A landscape with many valleys, sampled at points; each row gives a point and its height.
From any point a ball rolls to the lowest of the 2 points nearest to it. It stops when none of these is lower. Distance is the straight distance between rows; heights are no part of it.
vuso h=47.0: [ 4 -5 -1  2  3 -1 -4  5 11 -4 -7  7  0 15 -8 -2  0 -8  5 -3 -3 -9  0 -5]
Miro h=64.6: [ -3   4  -1  12  11  -1  10   1   2   2   3 -12  13   1   5   8   6  -3
   1 -13 -16  -1   6   3]
Mabi h=26.6: [ -3   0  15  -8  -6  -8  -9  -3  12   2  17   2   3  -5   8  -8   9   5
  -1 -19   6  -1   5   2]
Zusi h=63.8: [ -2   2  -7  17  21  -2  14   1   2  -3   4  -5  18   4  10  10   7 -10
  -1  -4 -10  -7   7  -1]
Fuz h=38.1: [ -1  -9   8  -9  -6   8  -1   2   0   5  -7  -1  -7 -10  -5   1  -2   4
  -3   3  -1  13  -8   4]
Lomut h=21.7: [ -5   1   6  -3  -1 -13  -4   1  10   0  18   3  11  -1  10  -4  15  -1
   0 -22  -4   0   9  -5]
leri h=35.9: [ 18  -6  -1  -3  -2 -18 -15   2  -2   5  -2  -1  10  -3  -1   5   5   5
   2 -17 -12   4   8  -1]
badi h=43.1: [  8   3 -16  11   4  -9  -3   3  -9   3 -10  -5  17  13   2   5  -5   0
  -1 -10 -21  -3   5   3]
zogog h=29.4: [ -7   0   4 -19 -10   1   0  -1  -9  -2  13  12 -10 -11   4  -3  11  10
  -9  21  20  16   2  -6]
rinor h=29.9: [  9   6   9   1   8   6   4   4   4   3  -3 -17  10  10   2   2  -5  -6
   8  -2  -2 -10   1  12]
ranu h=37.6: [ -6   0   4  -8  -2   4   1  -4  -8  -5   9   9 -17 -13  -9   4  -4  17
  -8  10  22  13   5  -2]
tav h=35.0: [ -4   0   7  -2  -5   8   3  -1  -8   4  -4  -5 -11 -15  -6   6  -5   8
  -3   6   9  12  -6   8]
lenit h=17.4: [  2  10 -16  11  13  -9   6  11   2  -3  -4   4  13  30   3  -5  -4  -3
   2  -4  -8 -13   8  -4]
pav h=58.0: [ -1  -1  -9   3 -15  11  -1   0  -5   2  -8  -2  -5  -4   1  -3  -2  -8
  -5  26  -5  -6  -7  -2]
Vare h=48.6: [-11  -6  -6  10   6   4   3  -1   9  -7  -5   6   2   7  -3  -4   4 -14
   4  -5   0  -4  -4  -7]
bibul h=45.0: [ 23  -8   4 -19   0  -4 -16  -2  -6   5  -9   8  -6   1  -7   0  -5   6
  -9  15  -7   2   1   0]
zif h=23.6: [ -8  12  -2   8   8   2  13   7   7  -3   3 -11  16  19   3  -7   0  -9
   3  -4 -10 -13   1   5]
Sen h=52.9: [ -9 -13  -4   5  -1  -3   0  -5   4  -5  -2  13  -2 -11   2  10   7  -7
   3 -15  -3   7 -12 -10]
mivot h=39.9: [ 10  -5  -4  -3  -1 -14 -13   4   3   2   0   5  10   7   1   2   4   0
   3 -16  -9  -1   6  -5]
lut h=50.2: [11  0  6 -1  3 -1 -8 -2  3  3 -3 -6  0 -1 -7  2 -4 -8  3  5  0 -7  1  6]
kon h=65.5: [ -4   8   7  11   9   3  10  -4   1   4   6 -16   4   0   7   3   6   6
   3 -19 -10   1   7   9]
zorit h=22.7: [ 20  10   1 -12  -3  -9  -5   4   1   2  -6 -10   2  12  -2  -2 -15   2
  10   8  -7 -13   4  11]
zomo h=43.3: [ -1  -1  -8   3  11 -17   3   7   1  -1   8   2  15   2   8   5  12   2
   1 -22 -18   5   8  -6]
furu h=35.1: [ -2  -9  12 -13   2   6  -3   1  -1  -2   3  14 -14 -10  -6   2  -1  12
  -6   0  16  16   0  -1]
fopeb h=26.3: [  0  15   3   4   8   2  11   5   6   0   4 -17  12  14   5  -2   1  -4
   7  -4  -9 -10   8   7]
fegi h=58.6: [  1   0   4  17   7   2   4  -8  -3   6  -3  -9   3 -11   2   9   2  -7
   4  -6   7   1   0   3]
bini h=10.7: [  3  17   2   0   2 -13   5   3   3   4  17 -15   8  -4   6   2  14   1
   3 -11  -8  -2  21  -1]
bifi h=20.7: [ -7   7  -8   7   8  -3   5   8   8  -6  -1  -1  12  22  -1  -9   0  -8
   5  -4  -8 -13   1  -3]
Pade h=32.3: [ -1  -6  17  -7   0   0 -10  -5   4   2  11  11 -10 -17   0  -4   0  18
  -9  -7  17  10   0  -2]
Kabus h=31.5: [ -6   3   2   1  -7  12  11   0 -12  -2   0  -2  -9 -11  -6  10  -6  18
  -7  13  17  13  -2   8]
buta h=27.6: [-11  -8  -3  -3 -12  17   8   7   1  -5 -14   2  -5   3  -4  -3   3  -2
   2   8   1   7 -10  -4]
lafi h=29.7: [ -3  -6  16  -8  -6   0 -10  -5  12   1  11   9  -5  -9   5  -9   6   7
  -7 -13  13   3   0   0]
rese h=45.5: [ 22  -3  -3  -8 -10 -10 -17  -2  -5   7  -8   6  -6   8  -5  -1  -9   3
  -7   6  -8  -7   6   0]
famap h=37.3: [ 12   5  -8  13   3   1   2   2  -6   5  -4  -7  20  19   6   1 -10  -8
   1   3 -11 -15   2   5]
Genu h=23.8: [  9   7   8   4   2 -11  -7  -7   0   9   5 -13   1 -11  -3   2   7  -2
   3  -5   0  -4   9   5]
fota h=34.0: [-14  -9   7  -3  -4  10   2   1   7  -3  -1   1  -5  -1  -1  -2   2   2
   0 -14   1   8  -9   0]
tafaf h=18.3: [ 18  14  -6 -12  -3 -14  -7   8   5   3   1  -6   2  18   0  -9 -11   2
  12   1  -5 -14   8   1]
Pov h=40.4: [ 11   7 -14  12  -3  -8  -4   0 -10   6  -9  -7  14  17   2   2 -12  -1
   0  -2 -16 -10   5   5]
Mezaz h=36.3: [ -7 -13  12  -6  -3   3  -3   3  10   0   1  10  -2   2   1  -3   7   7
   0 -25  -2   9  -8   0]
gol h=45.4: [ 12  -1  -5   1  -3  -4 -10   4   3  -1 -10   4   1  19  -5  -2  -7  -2
   3  -2  -7 -10   3  -2]
zago h=22.4: [ 14  17 -13  -6  -7 -12  -5  10  -1   4  -6   4   1  27   2 -10 -15   4
   9  -5  -9  -9   7  -2]
moge h=40.9: [ -6  -6  -2   4  13  -9   7   0   6  -4   6   4   7   2   6   9  12  -1
   4 -27 -13   6   1  -4]
firel h=57.1: [-12  -4  -3  18   8   9  10  -6   0  -4  -1  -3   3  -4   7  10   0  -8
   8  -9   8   3  -4   0]
Fugi h=56.5: [ -4  -5 -11  -1 -21   6  -5  -1  -7   2  -4   1  -5 -10   1  -5   8  -5
  -7  21  -1   1  -6  -9]
gege h=53.3: [ 10   1   8 -11   0   5  -3  -1  -3   3  -5  -1  -8  -5  -6  -2  -8  -2
  -3  25  -1  -1  -3   5]
Bere h=18.5: [  5  14  10   3   2 -12  -1  -6   3  10  14 -17  -1  -7   2  -2   8   0
   2  -9   1  -6  14   6]
bina h=22.2: [ -3   6   1 -17  -4  12   8   3  -6  -2   1  -1 -11   0   0  -3  -5   1
   3  37   6  -2  -7   3]
Puvi h=54.3: [ -7  -8 -10  13  11  -6   3  -6   1  -8  -2   8   3  -8   4  14   8 -12
   5 -12  -6   3 -11  -7]
butov h=61.9: [ -9   3  -9  22   3   0   4  -6   0   2   1  -7  10  -7   5   3   5 -18
   2   5  -2  -8  -2  -2]
Taza h=51.1: [-22  -2  -9   9  -7   9  13  -7   5 -14   0   1  -3  -3   1  -2   2 -10
   6   0  18   2  -2  -5]
kem h=40.5: [  3  -5  13 -19   1  11  -1   3  -4   1  -6   4 -11  -5  -8   1  -3   9
  -5  11  -1  14  -7   6]
deril h=38.4: [ -7 -12   7  -1   6  -5  -1   0   8  -1   5   5   1  -2   4   4   9   3
   3 -28  -6   9  -4  -2]
lon h=43.4: [ 16  -5  -9   0  -9 -11 -17  -1   2   4  -3   9   1  11  -3  -1  -3   0
  -3  -3  -8  -8   6  -4]
gifo h=29.2: [ 11  -2   7   2   5 -11  -9  -3   0   8   2 -10   4  -8  -2   6   8   0
   3 -14  -6   2   8   4]
levip h=59.2: [ -9   1  -7   5 -14  14   4   3   0  -1  -8  -6   0   0  -2  -5  -4 -12
   0  17  -4  -6 -11   0]
votor h=23.3: [ -2  -3   0 -15  -5  17   5   8  -3  -1 -14   2 -10   8  -3  -5   1   3
   0  21   0   6 -11   0]
Tusib h=31.1: [-19  -6  -3   0 -12  16  10   0   1  -8  -7  -1  -9  -2  -1  -1  -2   4
   2  -3   9   9  -8   2]
kanok h=43.9: [ -1  -7 -13   2   2 -18  -5   9   7  -6  -1  22   8  20   0  -9   4   0
  -3 -16  -9  -6   1 -13]
fola h=27.7: [ 19   2  11 -18   0  -5  -4   1  -4   4 -11  -7  -1   4  -5  -2 -17   6
   3  16 -12  -9  -2  15]
sota h=67.2: [ -1   2   8   7   5  -9  -8 -13   2   8  11  -2 -12 -21  -3  -1   5   5
  -6 -10  19   2   3  -3]
poz h=60.5: [-12   1  -8  17  -8  11   8  -1   0  -2  -1  -8   7  -4   4  -2  -3 -18
   4  13   8  -7  -8  -1]
Dod h=50.8: [ 23 -12   1   2   2   6  -7  -5 -11   5 -23  -1   4  -1  -4   7 -13   0
  -4  12  -4   0  -3   3]
magu h=67.8: [  0  -3   4   7  13  -3  -5 -10   4  -2   9   3 -14 -16   0   6   4   5
   1 -16  19   5   4  -2]
Mebe h=52.0: [ 1  3 11 -7  2  6 -4 -2  4  1  0 -3 -8 -6 -8  0 -7 -2 -2 13  9 -1 -2  7]
netip h=48.3: [ 15  -3   0   4   1   0  -8  -1  -4   6 -13  -3   4   1  -5   4  -8  -6
   1   7  -6  -7  -1   5]
Vupef h=28.9: [ -8   7   3  -3  -4  15  13   1  -9  -7   2  -1 -10  -3  -5   4 -11  14
  -5  19  22   6  -1   9]
lenen h=42.4: [-10   4  10 -20  -6  12   3  -2   5  -8  13   9 -18  -4   0 -15  -5  15
  -7   8  15   5  -5   1]
zoto h=66.1: [ -4   6   6  13   8   4   4  -9   0   6   9 -14  -5 -10   7   2   8   8
  -2 -21  -1   0   5   6]
mekam h=66.6: [ -4   3   9  10   4  -4  -4 -11   0  10   9 -11  -8 -14   1  -4   8   8
  -6 -17   8   0   2   5]
vora h=25.6: [ -5  10   9  -9  -2  13  11   2  -3  -2   2  -4  -9  -3  -2  -1 -15   2
   2  27  14  -3  -6   8]
Lem h=24.9: [ -2  -7   2 -20  -7   8  -4   3  -4  -4   3  10 -11  -6   0  -5   7   3
  -5  21   9  11  -3  -6]
riku h=17.7: [ -1   9   0  -3   0 -12  -2   5   5   0  14  -7  11   3   5  -5  11   0
   3 -14 -10  -2  11  -2]
begab h=39.6: [-11   9   0 -10  -7   6   9  -5 -10 -10  15   5 -15  -8  -6  -4  -6  26
  -8  17  19   5   3   0]
vemo h=55.6: [ -7  -5 -10  18   7  -2   7  -8   0  -7   0   5  -2 -13   4  17   7 -12
   9  -8   9   5  -7  -7]
peg h=42.9: [ 15  -7  10 -24   4   1  -6   3  -6   2 -10   7  -7   3 -10  -2  -6   8
  -5  14  -9   8  -5   4]
paf h=33.7: [ 13   1   5  11  10   7   5   2  -4   7  -4 -13  20  12   6   4  -9 -12
   1  -1  -1 -12  -1   6]
boka h=52.6: [ 21  -5   3  -6   3   9  -5  -1 -12   3 -19   0  -2   0  -5   3 -13   0
  -6  24  -3  -1  -4   5]
sinib h=50.9: [ -7 -11 -10   8  -6   3  -2  -2   3  -5  -7  10  -2  -9  -2   6   3 -11
   2   1   0   2  -9 -12]
pega h=41.3: [ -8  10  10 -16   1  11   6  -3  -4  -7  11   5 -16  -4  -5  -8 -12  16
  -3  18  11   7  -5   7]
velin h=54.9: [ -5  -5 -10   7 -18   0  -6  -2  -3   4   1   2  -2 -17  -2  -3   6 -11
  -8  12  -1  -2  -5 -11]
rera h=52.8: [-16  -6  -9   8 -14   5   2  -4   0  -4   0   3   1 -10   1  -3   6 -10
   0   4   0   2  -6  -7]
tulig h=68.5: [ -7 -10   4   0   1   0  -4  -8   8  -5   6   9 -11 -12   0   1   5  -2
   0 -10  19   7   2  -7]
munez h=49.7: [-21  -7 -10  11   2   8  11  -1   9 -12  -4   8   1   4  -2  -2   1 -14
   8  -1   5   0  -8  -9]
tugu h=18.8: [ -6   4   2 -20   0  13   7   7  -6  -7  -3   3 -10   6  -3  -2   0   4
  -1  34   9   8  -4   1]
dusu h=45.8: [  5   0 -14   6   5 -14  -1  10  -5   1  -3  -2  17   9   2   4   4   4
   3 -17 -21   3   6  -2]
fopo h=20.6: [  3  13 -18   6   2 -12   1  11  -4   3  -7   5  10  28   1  -4  -9   3
   2  -8 -10  -7   7  -2]
Bolig h=63.0: [ -2  -2  -9  25  17  -3   8  -7  -1  -2   2  -1  11  -6   9  12   6 -17
   3  -3  -4  -5   0  -3]
foduv h=42.6: [  2   0 -11  -2   5 -17  -6  10   5  -2   2   9  10  19   1  -5   3   0
   1 -15  -9  -5   7 -10]
nutos h=32.6: [ -9   5   9 -15 -17  -1   1  -6  -7   2  14   7 -13 -20   4 -11   4  11
 -11  20  16   8  -3  -2]

Call two points neighbours if one is among the 2 nearest of the other. Go from one point of each pair to the other, from neighbour to neighbour, staying as low as possible. Name the highest point that can't be avoided.
tugu / lenit: dusu
netip / lenit: gege
lon / tugu: rese
tafaf / lenit: zago

Where does a ball stop that starts at each point below?
Bolig: sinib
Kabus: tugu
pega: bini
zomo: tugu
dusu: lenit
sota: sinib
